Points on a hilly landscape, in no order, each with its height.
From any point a ball takes the steepest step (drop divided by distance) to one of its 2 nearest points. It stops when none of these is lower. Distance is the straight distance between rows; heights are no part of it.
<1067> h=50.8: [ 27  10  -8   6   1  -7 -51 -16 -27 -73  35  42   6 -18   6  -5   6 -42
 -21  -1  24 -11  12  24   7  18 -23  41 -40  25 -23  10  15   4  34   3
 -10  -2 -44  30  -5   1  20  -3 -10  -7]
<979> h=18.6: [ 19 -10  -2  11  -6   0 -15  -5  58  11  18  39   7 -41  -4   1  12  66
  24  20 -31 -15   8 -21 -30 -34  27  19   9  16  42   2   7  12  24  -6
 -52 -36  -5 -19 -12 -47   0   4 -59  10]
<21> h=44.7: [ -9  30  10  14  -8  26   9  24   5 -27   1 -23   5  25  22 -13  11 -36
  14 -12   0 -33  -3  20  31  15  11  -3  15   8 -23  32   9  -1 -64  22
  25  17  10   9  11  -5  14  15 -13 -28]
<925> h=21.6: [  4   7  13  11  -8 -26  32 -59  12 -12 -10  37 -19 -31   8  18  13  24
   4  23 -10  38 -26 -22 -53  -8  10  -6   3 -37  45 -23  15 -12  51 -25
   5 -28  22 -21 -18   2   5 -16  32  37]
<910> h=36.1: [ 12  20  -5  43  -9 -22  -3 -47  49  45 -15   6  31  20  14  -9  -4  32
  35  42 -26   8   4 -34  14  24  16 -13  26   9  14  17  41 -46   7 -27
 -15 -10 -18  13   5  10 -46  19 -29  25]
<1112> h=23.2: [-34 -39 -20 -59  24   1  15  32 -26  71 -65 -34 -22 -18  -9  22 -15  30
 -34 -21 -28 -17   0 -39 -20   5 -21 -41  14   3   2  -7 -30 -11 -26   5
 -13 -21  -4  14 -16  35 -23  43  -7  12]
<176> h=36.0: [ -3 -23  20 -12  58 -20   9 -14 -15  10  10  44   7 -34   9 -61 -38  62
  11  39  21  22 -17 -23  -7   7  43  32  17  10  14 -10  -5 -33  50 -37
  23  31 -13  17  13 -35 -26 -34 -34 -36]
<216> h=48.2: [-30 -25  39  15  -4  35   7  65  28   8 -26 -25 -42 -39 -18  17   5  17
  17 -27   7 -14 -30  18 -16 -44  -5  -9  15   1 -24 -14 -14   6 -54  10
 -18  -4  27  -9 -29 -32  27  35 -32 -46]
<139> h=20.5: [-39 -42 -27 -49  21 -16  63  21 -39  74 -67 -15 -34 -11 -11  -8 -17  34
 -40 -21 -41  -1 -14   0   0   2 -14 -12   7  -1  28   4 -22 -50 -10 -33
   6  -8  -9   1 -11  17 -21  61 -24  -7]
<432> h=56.4: [-17  17  11  38 -23  24 -40  61  25 -48  35  25 -17 -13 -13   8 -14 -34
 -18 -11  49  -5   2  20   8 -26 -27  22 -46 -16 -55 -15  15  12  29 -13
 -12  19 -34  15  -9 -31  40 -33  -8 -44]
<58> h=24.2: [-28  27  -2 -13  17  18 -12 -16 -18  19 -16   6 -13  -9  21 -19 -11  -2
 -20  -4   3   0 -21 -20 -19  56   0 -12  15   7 -19  14   8 -48  -4 -24
  15  20 -17  31 -14  40 -11  -3   3 -33]
<429> h=49.7: [ -8  -4  17  -9  10  21 -13   3 -37 -63 -17 -39 -54  10  11  -9   5 -53
 -20   1  53  -9 -16  65  26   1  -7   0 -14   6 -40   7 -48   9  -4  24
  17  14  24   5   9 -22  27  -6  55 -18]
<602> h=39.9: [ 18 -38   2 -24   5   1 -37  -7  -9  -6 -17  -3  19   2  11  27  11  24
  30  37 -32 -50  18 -50   0 -29  34   3  70  28  20  24  20  15   1  40
 -25 -12   7  15   2 -20 -31  31 -11  19]
<262> h=54.1: [-19 -38   3 -12   1 -13  37  52 -28  16 -17 -30  -4  21 -26 -18 -12 -10
   5 -31   1   0  -2  59  33 -24  -5 -21  18  -8 -11  -8 -10  -4 -48  33
  36  32  13 -18   0   1   2  29  -8 -47]
<1021> h=14.1: [-15 -19 -40 -18  -1 -32  82 -17 -63  48 -21  27   8  18 -22 -27  -3 -37
 -51 -25 -29   5 -14   8  13  42   3  -4   7 -11  24  17  37 -56   0 -17
  47  26 -41  15  -8  30 -25  47   9 -27]
<951> h=51.5: [-25 -55  19 -10   3   5  -1  74  -9   3 -26 -25 -27 -16 -24  20 -11  15
  13 -22  11 -11  -8  45  15 -54 -14 -16   6  -1 -18 -12 -25  28 -40  41
   8  20   8  -9   2 -31  10  39 -36 -39]
<1117> h=41.3: [ 12  20 -10 -35  -8   0  -1  -5 -48 -22   2 -12   3  22  18 -10   3 -47
 -21  -2  -7 -52   9   7  31  20  -3   1  23   7  15  32 -11  10 -30  38
  39  10  -9  10  32   5  -3  12   3   2]
<28> h=33.9: [ 14  -2  -1  35   9 -21 -12 -39  33  30   6  57  33  -9  13 -13  -3  49
  40  40 -12   7  -2 -50  -7  23  32   9  33  14   1   7  69 -61  32 -39
 -13  -9 -35  28 -18   7 -49   7 -40   1]
<832> h=53.8: [-13  34   0 -12   5  27 -10  59  20  -8  36 -31  25  36  20 -22 -19   4
  17 -13  30 -13   6  11  19  11   1   4 -33  -3 -35   4 -37  43 -30 -10
  27  32   5  19  22  13  14 -53 -23 -17]
<618> h=46.4: [  2 -17  20  21 -19  31  -3  28   6   0  10 -12  18  49  20  52  35  20
  38   2   7   9  28 -55 -13 -16   5   1  32  -6 -29  -4 -19  55 -12 -12
 -37 -17  39  13   2  39   6 -50  34  46]
<882> h=44.1: [ -1 -34  35  10 -17  -3 -46  26 -31 -67   4 -23 -24  11 -19  43  -5 -37
  -8   6  41 -17  12  10  13 -57  21  -4  30 -14 -21 -21  -4  47  18  49
   9   3  12 -10  18 -31  -6 -17  34   8]
<785> h=32.8: [ 12  52  27  17 -32  45  -1  39  48   1  21 -36   4  24  30  28  28   3
  25 -10 -15 -46   8 -16   2 -23  13   5  10  -2   7  12 -14  53 -59  11
  -6 -29  47 -12  13 -16  28  -9   2  22]
<1138> h=17.3: [ 10   8 -20 -44 -24 -14 -18 -35   0 -19   0  16   3 -41  23  34  11  46
  -9  29 -35 -31  -6 -68 -46   4   6  -2   0 -11  89  -4  14   5  70 -11
 -41 -42 -21 -11   5 -18 -14   9   3  72]
<62> h=63.0: [-11   6 -13  25  14   1  62  -7  -9 -31  -8 -25 -17  28 -15 -29  38 -48
  11 -31  19  50 -19  76  11   6 -20 -11 -28 -11 -39 -12  13  -8 -18  -3
  34  10  53 -25 -36   2  37   6  48 -35]
<513> h=46.8: [ 22 -45   9  -9 -11 -28 -43   7 -47 -40   0 -31  -8  26 -20  31  -9 -40
  -2   8  22 -25  41  19  48 -38  14   4  15  11   0  -9 -16  50  -5  71
   0 -17  -3 -15  38 -31 -24  28  33  24]
<998> h=44.3: [ 31 -23  25   8 -14 -18  -9  -9  -1 -38   2 -29   1  41   4  35  16 -16
  13   5  -8 -29  16  10  29 -39  35   3  23   8  23   1 -13  63 -29  49
   3 -28  47 -26  39 -22  -1  13  30  34]
<278> h=59.9: [-10  -7 -23   9   4 -33  36 -26 -20  29 -10  -8  18  22 -37   1   5 -48
  -2 -25 -14  45   2   5  14   2 -17 -43  11 -31  -2 -19  47 -21 -12  17
  39  19  -3 -29 -25  14  -9  24  42  -6]
<1055> h=34.4: [ 24  -4  11  -1  33 -37 -27 -37  -1  -1  37  49  29 -28  12 -48 -31  51
   2  38   9  22  -4 -28   1  19  20  42 -11  21  23   1  15 -35  68 -33
  -3  34 -34  22  15 -21 -33 -28 -31  -5]
<1072> h=23.5: [ 25  25  -4   1 -11 -10   8   0  72  30  20   9  13 -23  12 -16  -5  61
  18  13 -39 -13  -1   2 -12 -16  12  15 -13  10  67  17  -6  24  -9  -1
 -20 -33  12 -32  28 -51   6  12 -56  17]
<299> h=49.1: [-19  13  15  19  -8  55  -1  48  26  27  -3 -33   3  24  21  29  20  10
  27 -21   9   8  12 -34 -16   5 -12 -21   9 -10 -59 -17 -20  21 -37 -25
 -15  -3  24  10 -19  50  12 -34  15   6]
<575> h=32.0: [  5  15   9  18 -11  -2  34   0  46  19  -9   4  -6  -6   1   4  21   4
   9 -21 -33 -21 -13  30  -3  -9  -5   4  -7  11  20   9  -1   0 -61   5
   5 -34  37 -23  -7 -10  24  34 -31 -14]
<323> h=27.0: [  1  19  24  49 -22  13 -40   0  50  21  45  60  25 -37  -3  -7 -13  35
  13  25   0  33   4 -36 -26 -13  17  15  19 -15  13  -4  40 -29  55 -30
 -53  11 -45 -20  -5 -17 -10 -37 -23  -3]
<732> h=67.3: [ 28  20  -1  66 -12 -20  10 -40   2 -54  35  52   5  10  -3   3  40 -37
   2  -4  22  46  -3  22 -18  -4  -8   9 -23 -29 -10 -23  35  -1  39 -13
  -5 -18  14  -6 -13  30  23 -36  41  13]
<1052> h=52.0: [-24  27  14  20 -17  16 -23  65  45  -2  33  -1   3 -15 -12  -3 -24 -33
 -13 -29  16 -10  -4  26   7 -21  -9   4 -27 -18 -18 -11   7  13 -25   8
  10  23 -26 -24   9 -36  31  -8 -30 -41]
<25> h=28.9: [ -7 -10 -26 -79   9   2 -17  -6 -35  11 -26  -6 -16 -22  15  26  -5  -1
 -50   0 -26 -49   4 -55 -28  17 -22  -4  -3   7  36  22 -20   9  13   7
 -13 -35 -24  14   7  14 -11  26  -3  36]
<309> h=26.9: [-10  26 -38   4  -4 -13  -2   8 -19  17  18 -39  28  32 -32 -15 -33 -63
  -8 -10  33  37  38  30  43  48 -30 -22 -48  -5 -43 -19  -6 -12   4  10
  25  31 -28  -8   7  28 -13 -26  26  -6]
<706> h=38.7: [  8   9 -21 -29  -7  -1 -39 -29 -59 -10  -9 -13   0  12   8 -14 -22 -55
 -29  18  -3 -38  22   9  35  41 -10  12  15  31  -4  57  -2 -20  -2  25
  12  28 -49  27  36   6 -22  21 -16   0]
<929> h=34.6: [ -2 -13  13  22   7   5  59 -16  33  22 -24  24 -24 -30  -2 -18  26  35
   4 -10 -31 -14 -36  24 -16  -1   5  27   8  27  25   6   8 -37 -45 -18
  -3 -45  37 -17 -30 -20  18  55 -48 -34]
<748> h=42.3: [  0 -37 -19  27  14  -1 -10  11 -18 -38  -9 -13  -3  24 -16  14  17  -9
  24 -11  37  31  14  33   8 -10 -22   6 -44   9 -81 -34 -11  23  19  -2
 -24 -14   3  22 -22  20   7 -18  32   2]
<1041> h=34.5: [-16 -22  -7 -44  16 -20  17  31 -40  26   1 -31   9  39  -9 -27 -30   6
  -4  -3  21  11   6  26  36  -1   5 -34  14 -10  -2 -13 -36  20 -18  31
  40  56  11  -9  22  29 -23 -18  -4 -12]
<271> h=12.4: [ 18  18  -3 -26  -8  14 -25 -20  30  -9  13  10   0 -54  23   9  -3  66
  16  36 -37 -19   0 -49 -43 -28  19  15  25   0  83  18  -8   8  57 -13
 -49 -30   5 -17   2 -52  -2  -4 -18  40]
<571> h=19.2: [ 16  26 -25 -25  10 -29  36 -30 -15  11  24 -12  16  33 -11 -17  -1 -23
 -22 -15   3  50   3  40   8  14 -26  -8 -62 -31  33 -33 -25  30  13  -7
  39  -6  26 -27  17  16  13 -39  40  21]
<730> h=20.6: [-20 -16  13   0  -3  35 -57  34   2  12 -28 -23 -21 -19  -8  18   2  -1
   9   2   0 -33  13 -16  -6 -19   0 -10  40  18 -44  11   6  -5 -28  25
 -34  16 -24  21  -8 -14  -9  29 -22 -37]
<329> h=27.2: [ -2 -13  22  37 -23  38 -59 -11  30 -21 -40 -13 -21 -24   7  22  30 -11
  38  19  -4 -27  -4  -5  -8   4  15   1  53  34 -55  24  31 -36 -23  18
 -49   3  -9  33 -31 -17  -5  50  -9 -30]
<592> h=26.1: [-14 -37  -1 -72  14   4  -2  13 -34  34 -62 -46 -23  -2  20  32  -2  17
 -27   8 -34 -55   4 -63 -12   3   3 -24  47  17  34  24 -20   4 -20  30
 -12 -19  10   3   7  12 -31  51  11  40]
<203> h=23.7: [  0  23   4 -16   9  22  -6 -42  21   4 -35 -13 -31 -20  33   2  11  17
  -7   8 -17  -5 -16  -3 -25  24 -14  12 -26  20   3  24 -34  -8   0 -32
 -19 -19  19  15   1   6  13   3  10  26]
<1003> h=17.5: [-27 -39 -24 -17  25 -23  73  15 -34  69 -33  10  13   8 -13 -37  -4  21
 -15 -23 -18  -2 -10  -1  17  22   1  -8   7  10   0  -5  24 -61 -27 -31
  25  16  -9  22 -20  31 -26  44 -15 -31]
<566> h=37.8: [ 13 -21  12 -18  -4 -15 -25 -34  -6  16 -40 -21  18  15  19  17  -7  27
  42  62 -24 -31  10 -59  21 -17  42 -21  71  15  34  29  26 -18   6  22
 -16   1  -1   3  19  -6 -53  31   1  48]
<1009> h=31.0: [  2  -8  20  30   9 -29 -32 -17  39  29  14  58  21 -31  -9 -27 -26  52
  12  22   0  23  -2 -40  -4   8  20  18   0   8   3 -13  37 -52  61 -34
 -39  18 -50   7   0 -17 -41  -8 -31 -16]
<104> h=34.7: [  8  15  32  66 -36  45 -67   0  29 -58  -3  -4 -20  -6   8  26  23 -42
  34  28  30 -22  10  12  10 -15  19   8  33  10 -45  30  38  -5   0   8
 -46   0  -8   1  -9 -40  14  13  25 -11]
<916> h=31.1: [ -8   2 -18  19  13 -19 -21  17   6   9  19 -11  32  21 -22 -34 -32 -25
   5 -18  48  32  25  33  35  38 -18   8 -77  16 -64 -13  -6 -11  19 -10
  -6  30 -33  15   5  19 -10 -17   8 -29]
<304> h=40.7: [-16  13  16  13 -19  12 -20  22  64  59 -23  -4 -13 -37  -8  -5 -18  33
  11  17 -32 -12 -10 -11 -16 -13  21 -18  45   6  21  14  15 -27 -29  13
 -31   5 -30 -24 -12 -48 -15  37 -54 -31]
<448> h=65.1: [ 10   8   1  48   7 -13  45 -36   2 -47  19  28  10  24   2 -17  40 -31
  22 -15   3  31 -17  44  -7  -6  -4   1 -16 -16 -20 -23  30   2   0  -6
  38  -8  41  -1 -20  15  31 -18  36 -15]
<984> h=33.5: [ 12  24 -35 -31   5 -28  -3 -47 -10  33 -17 -25  18  17   2  -4 -29 -13
 -30  13 -15   0  11 -14  26  45 -26 -10 -43   8  43  18 -17 -12  23 -17
  -4 -16 -22   7  34  24 -28   3  -3  58]
<697> h=71.7: [ 30   8 -28  44 -20 -31  23 -12  40  15  49  37  45  23 -23  33  29 -11
   0 -20 -24  28  22  -4  -4  -6 -14   3 -43 -21  19 -23  29  31   6  -7
 -20 -42   2 -28  -6  26   1 -21  -1  38]
<737> h=46.3: [  0  -5   2   0  19  13   5  -7 -40 -72  -9 -18 -21  41  11 -12  19 -21
  21  -3  47  17 -12  63  18  -3  -4   9 -30  14 -53 -15 -25  24  14  12
  20  13  42  23  -5  14  15 -30  50 -13]
<335> h=38.1: [ -6 -12  -1  21  -6 -16 -19   2  52  64 -23   6  17  -7 -17 -17 -18  38
  29  25 -18  -6   5  -7  21   1  20 -10  23  24   0  13  22 -41 -21   0
 -22   9 -25  -5   9 -21 -41  36 -46 -17]
<140> h=40.5: [ 15  14  13  14 -29  27 -37  11  29 -15  34   7   3  -4   6  39  14  -3
  -3   4   7  -1  20  -7  -5 -16 -13  20 -28  -6  -2   0 -21  53  22  -7
 -60 -25   4 -13  19  -4  32 -44  12  36]
<346> h=20.3: [ 11  36 -11 -22 -14 -22   6 -59  12  -1 -20  11  -4 -20  18  16   2  41
  -2  32 -26  10 -23 -50 -36  21   2  -6 -12 -24  75  -7  15 -20  60 -37
 -11 -33 -13  -9   3   8 -13   1   9  73]
<1051> h=43.8: [ -2   8  22  20 -15  29 -69   3 -13 -43   2   5 -30 -18 -15  30 -16 -44
 -20  16  43   6  25  -7  -7 -13 -21   0   2 -11 -38  -7 -10   0  34   8
 -41  10 -30   2  -1 -14  13 -24  48   7]
<765> h=15.8: [ 24 -32 -19 -15  27 -17  36  -9 -28 -23  28  74  27 -22   0   5  23  31
   2  -3 -14 -13 -10 -26 -39  -3  15  21  -8   0  10 -23  18  27  13  -1
  26 -21   0  41 -22  27  11  -7 -25  -5]
<1135> h=52.9: [-14  38  21 -10  -1  40 -40 -15 -33 -50 -10 -37 -55  -8  13 -12 -11 -73
 -31  14  49 -18 -11  34   9  31 -12   0  10   6 -33  31 -19 -16  -5   9
  15  29  -4   1   5 -24  22  -1  46 -16]
<272> h=37.2: [ 28  25  29  12 -26  23 -11  20  54  -3  24 -19   0  -1  19  35  16  15
  15   5  -1  -1   5  -2  -6 -40   7  18 -10  -4  25   4 -44  67 -13  -5
 -37 -31  38 -36  29 -31  31 -19  11  43]
<348> h=58.7: [ 13   8  -3  -9  22 -13 -17 -11 -11 -27  61  28  30  11  21 -57 -13   9
  -1  -1  20 -15   2  11  14  26  11  44 -15  17   7  18  -3   7   8  -3
  41  43 -17  36  28 -11   6 -28 -39 -28]
<662> h=31.5: [-17  11  -6 -56  22  -8   8   2 -43  28   5 -17  17  31  18 -26 -34  22
  -1  17  -2   1   1 -42  10  18  21 -28  26 -12  15  -2 -13   0  -2   5
  47  52  -8  26  18  46 -40 -39  -8   0]
<639> h=62.9: [ -9 -12   5 -49  15  17  39  -1 -65 -13 -12   1 -33  -7  34 -57  -2   0
 -20   4 -17 -41 -14  26  12   2  22  31  53  32  19  56 -25 -36 -32  -6
  20  51   8  30  24 -27  10  23 -36 -54]
<261> h=31.4: [  5   2 -40 -31  -6 -24   6  -6 -10  29 -14  -3   7   0 -20  27  -6 -15
 -31 -18 -26 -27  23 -22  -1  12 -28  -6 -30   1  31   1  -8  17   1  14
   2 -40 -14  -7   6  23 -11  20  -4  42]
<655> h=61.4: [-14  -4 -27  16  22  -8  78 -32 -23  13 -13 -32  -7  36 -23 -21  32 -38
  -4 -47  -8  62 -17  47  16  24 -22 -26  -7 -16 -17 -16  39 -34 -25 -11
  39  14  35 -28 -49  13  11  28  55 -17]
<947> h=35.2: [-23 -28 -15  -5  16  -2  -6  41  -4  17  -6 -26   0   8 -27 -30 -38  -7
  -5 -20  47  26   3  60  34   6 -14  -5 -44  11 -54 -11 -37   0  -8  -3
   2  40 -32  -2  14  -2  -3   1  -1 -48]
<195> h=70.8: [ 39  25 -21  35 -27 -40   9 -32  23   2  47  39  48   7 -30  16  -7  -4
 -18 -12 -10  51  23  -9   5   5 -24   7 -66 -27  37 -32   9   9  52 -16
 -36 -20 -15 -37   3  23  -1 -32  12  46]
<437> h=17.8: [-10 -33 -42 -40   6 -31  27 -36 -74  23 -49   3 -23   0 -23  -3  -8 -41
 -46   3 -13   0  -6   3  14  26 -12 -11  12 -10  11  13   5 -50  19   3
  18   8 -50  14   0  26 -26  54  21   4]
<252> h=69.2: [ 23  16  -6  42   5 -27  23 -44   7 -16  42  62  25   9 -11  -5  18  -4
 -21 -11  11  63  -3   5 -29  18 -19  21 -53 -21   1 -38  22  -8  68 -45
  -5  -9  -2 -14 -23  44  14 -47  41  13]
<239> h=30.6: [ 18 -16   0  22  16 -22  29 -51  21  -9 -16  56 -13 -36   5 -12  31  28
   3   7 -23   8 -28  16 -34   1   4  32 -21  18  16   0  10 -24  17 -33
  -6 -53  20   5 -25 -14  10  28 -23  -6]
<888> h=23.3: [  9  32 -26 -13   4  -1  10 -11 -14   3  20 -29  10  31 -12  -2 -14 -52
 -16 -25  15  22  20  25  25  36 -32 -12 -49  -8  -8  -4 -20  18  -6  -3
  24  -2  -2  -4   3  37   4 -28  31  17]
<746> h=47.2: [ 14  -2 -12   6 -11 -10 -40 -17 -20 -32  12  14 -10 -13 -31  11  -7 -50
 -34 -12  16   3  27  13   3   7 -38  10 -46  -5 -24 -22  -2   2  37  11
 -38 -22 -34 -11  -9   6   5  -4  21   9]
<8> h=40.0: [ -9 -12  36  38 -19  32 -43   7  -1 -47 -10 -24 -25  14  -5  30   9 -31
  18  19  34   4  12   5   5 -24  14 -10  25   1 -48  -2   0  12   5  17
 -19   6  12   3   0 -11   8 -16  48   2]
<687> h=14.4: [  3   6 -10 -16  26 -29  60  -4  11  30  23   9  15  14 -11 -31  -3  24
 -15 -17   6  52 -18  32  -9  -5 -12  -3 -49 -27  33 -43 -30  18   6 -21
  51  -2  45 -31   7  14   8 -39  13  -2]
<183> h=34.0: [-12  -3  -9 -53   7 -18  32   3 -34  35 -32 -13  19   6  14   3 -30  30
  -1  24 -23 -12  -2 -81  -9   0  34 -48  56 -33  52  -7   8 -12  10  23
  41  14 -12  10   7  38 -43  -1   2  40]
<982> h=56.2: [ 14  26  -4 -34  -6   8 -15  32   1 -18  57 -14  20  17  23 -33 -21 -11
 -11 -12  15 -17   3  27  21   7  -1  23 -23 -13  -2  14 -32  44 -16  18
  42  38 -10  19  45 -12  24 -43 -33 -17]
<109> h=58.4: [ -7 -13  -2  32 -13  -4  18  10 -16  15 -15 -50   6  30 -41  25   9 -58
  22 -33   6  51  11   7  19 -16 -18 -53  27 -34 -30 -32  50 -12 -32  25
  26  14   7 -36 -40   4   1  30  62  -2]
<269> h=66.8: [-15   3  40  -7 -12  30 -29  10   4  -9 -37 -47 -55 -29   1   0  -9 -31
 -10   5   3 -29 -27  46  20 -17   7  -8  32  22  -7  39 -28 -17 -41  27
 -16  30  -1 -28  21 -60  23  47   0 -29]
<480> h=64.9: [-14  16  23 -33   9  32 -19   2 -13 -17 -12 -36 -48 -29  31 -26  -3  -8
  -6   7  -6 -36 -18  28  10   5  14  14  38  24  15  60 -36  -8 -33   6
   0  38   7   7  23 -46  20  22  -6 -32]
<1022> h=21.7: [ 35 -20 -12  -2  20  -5  10  -1  -8 -30  43  84  31 -38   0   2  18  33
  10   4 -22 -37  -7 -33 -35 -18  39  31  35  -1  22   0  48  10  13  11
  11 -20  -9  26 -25  -5   3  -4 -50 -22]
<60> h=61.1: [  5 -16   9 -24  22   1  15  -8 -43 -36  22  28  -1  -9  28 -60   2  -2
  -7   5  -3 -19 -19  21   6   6  19  34  30   7  21  32  -3  -9  -6   5
  50  43  -2  26  21 -24  11   1 -35 -47]
<942> h=19.3: [-13  33  -8  -7  23  32  10 -41   8  11 -30 -18 -25  -8  42 -25  15  16
 -20  -9  -9  -9 -39   1 -10  68 -20  15  -8  35 -15  45 -14 -48 -20 -51
   1  -2  12  38 -16  26   7  11  -1  -2]
<1103> h=7.2: [ -1   7   1   3   7  14  26   3   8 -12  22  52   2 -17  -1  23  36  -1
 -17 -33 -17  -1 -16 -15 -56 -14 -14  11 -17 -23   5 -34  10  31   4 -19
  10 -36  21   6 -29  23  40 -24  -6   0]
<820> h=44.4: [-31  -5  29  22 -16  34 -10  32  54  45 -30  -1 -35 -51 -13  17   4  24
  11  -9 -18  -3 -23 -15 -44 -20   1 -18  28 -11 -17 -15  11 -39 -29  -7
 -35 -18   2 -23 -48 -24  14  40 -34 -46]
<1075> h=28.1: [ 16  48  11   9 -23   9   7  14  63  29  17 -21  20  -1  16   2   9  14
  13  -7 -40 -38   2  -1  -2  -9  11  -1   9   6  44  25   1  29 -59  14
   1 -21  20 -27  15 -30  13  11 -40  11]
<485> h=28.3: [-22  22   7 -10  22   0   0  -9  -4  19  -8  -2  13  19  14 -22 -21  27
  15  24  16  18 -13 -24   0  30  13 -17  13   1 -15   1 -12 -26   6 -16
  21  32   7  20   5  31 -21 -37  11  -3]
<431> h=51.4: [-19  21  -3  13   0  30  10  62  34  38  22 -24  35  39  10  -7  -9  30
  38 -13  24  22   9  -8   6   7  -4 -12 -23  -5 -50 -17 -23  24 -34 -20
   4  21  17  14   0  48   2 -54   1  -8]
<847> h=20.4: [ -2   5  17  26  -7  -9   6  16  31   5  45  58  24 -13 -11  -9 -13  34
   6   3   0  36   6 -20 -22 -19  23   6  -1 -23  16 -40   8   8  35 -12
  -1  13  -3 -18   2   2   2 -55 -12 -17]
<627> h=72.7: [ 34 -24 -40  40 -33 -20 -10  -1   4  -4  34  23  43  25 -30  64  38 -11
   3 -19 -12  -4  60 -21  16 -20 -13  -3 -24  -9 -14 -14  22  36  12  11
 -52 -63 -14 -12 -15  33  -9  -9  15  59]
<635> h=38.6: [-26 -62 -32  10  30  -6   2  36 -12   4 -32 -30 -15  10 -39 -14  -2   0
  14 -29  38  49   1  61  20  -8 -26  -2 -57  20 -82 -33 -27  -1   0   1
 -10   7   0   4 -26   4   3  19  13 -38]
<199> h=35.8: [ 13  30 -22 -24   0 -10 -36 -54 -48 -12 -10 -13   0  -3   4  -9 -28 -51
 -52  21  16  -7  11   6  28  70 -36  15 -36  27   9  30 -20 -33  32  -9
   2   2 -48  17  30  22 -24  -2  11  41]
<591> h=14.8: [ -2  14   6   2 -12   3  31 -19  18 -23   9  31 -30 -26   5  25  31  -4
 -32 -17 -11  22 -23   0 -68 -21 -23  -5 -18 -33  33 -26  -5   7  17 -14
   2 -41  42 -29 -22   3  48 -15  27  20]
<827> h=42.2: [ 26 -40  21 -12  -3  -8  -7  -2  -8 -16  -7 -13   0  16   4  41  20  30
  21  18 -17 -37  17 -35  -4 -41  27  -2  40  10  17  -2  -9  49 -12  34
 -13 -26  43   3  15 -12 -16   9  11  40]
<738> h=35.9: [  0  -4  -1 -27  -9 -27   6 -37 -22   4 -30   1   8  -9  10  10 -23  27
  13  52 -28 -13 -11 -57  -6  -6  46 -26  61 -25  70   6  33 -16  32  21
  27   7 -10  -5  17  -5 -37  17   3  44]
<438> h=14.0: [ 10   4  15  10   3 -25  26   4  27  12  16  12  19   5 -14  -2 -16  30
  17   3  -1  38  -6  15  -8 -36  11 -14 -10 -19  23 -35 -22  29   4   2
  16  -1  33 -29  17   0  14 -37   4  10]
<322> h=27.1: [ 18 -15 -14  -2  11 -18  24 -61   8   0 -30  11 -15 -11   8   9  27  21
  -4   2 -19   6 -11   6 -20   9 -20  15 -38  24  18   7 -16  -7   3 -26
  -7 -47  29   7 -10  15  15  18   5  33]
<825> h=48.4: [-17  38  13  24 -23  26  -5  57  19 -13  -1 -36 -13   8  -7  13 -17 -54
   4 -26  23 -21  -1  42  38 -20 -10 -25 -13 -18 -22   8   1  21 -45  20
  22   7   4 -18   5 -29  24   4  -3 -28]
<91> h=43.5: [ -9   6  17  11 -28  42 -22  16  11  -4  33  27   1  -1  19  42  28  16
  -2  -4   7  11  19 -62 -42 -12 -10  16  12 -14   0  -9  -9  42  29 -25
 -53 -22   8   5  -8  26  20 -60  19  43]
<1080> h=55.2: [ -5  24 -12   2  -7  20 -42  47  -5 -53  45  32  15 -14  13 -11  -2 -25
 -18 -34  26 -35   5   8  -5   9 -21  46 -30   9 -42  10  23  20   6  -1
  11  16 -45  47  -5 -11  27 -14 -39 -43]
<274> h=56.3: [-11 -33   6  10   2   7  36  53 -26   4 -26 -72  -2  38 -29  17   1 -28
  26 -34  10  23   3  36  35 -18 -12 -48  23  -9 -45 -20  17  -2 -56  39
  32  26  33 -26 -32  18  -7  22  26 -15]
<406> h=32.3: [-20 -12  20 -21  39   1  14   6  -5  26 -15  -3 -15 -23   7 -42 -40  70
  17  28  12  29 -24 -18 -14   0  28  -2  31  12  -2  -6 -29 -25   7 -25
  16  31   9   4   3 -13 -17 -24 -27 -32]

Where does a ball stop that starts at each point below?
<748> | <438>
<432> | <1021>
<998> | <942>

Call two points neighbours if one is among the 2 nearest of the other. Go from one point of each pair to the other, from neighbour to neighbour, staying as low as possible. Name the highest point that can't be avoided.
<942>, <730> | <513>
<942>, <1103> | <929>
<942>, <1021> | <432>
<271>, <1103> | <925>
<271>, <438> | <176>
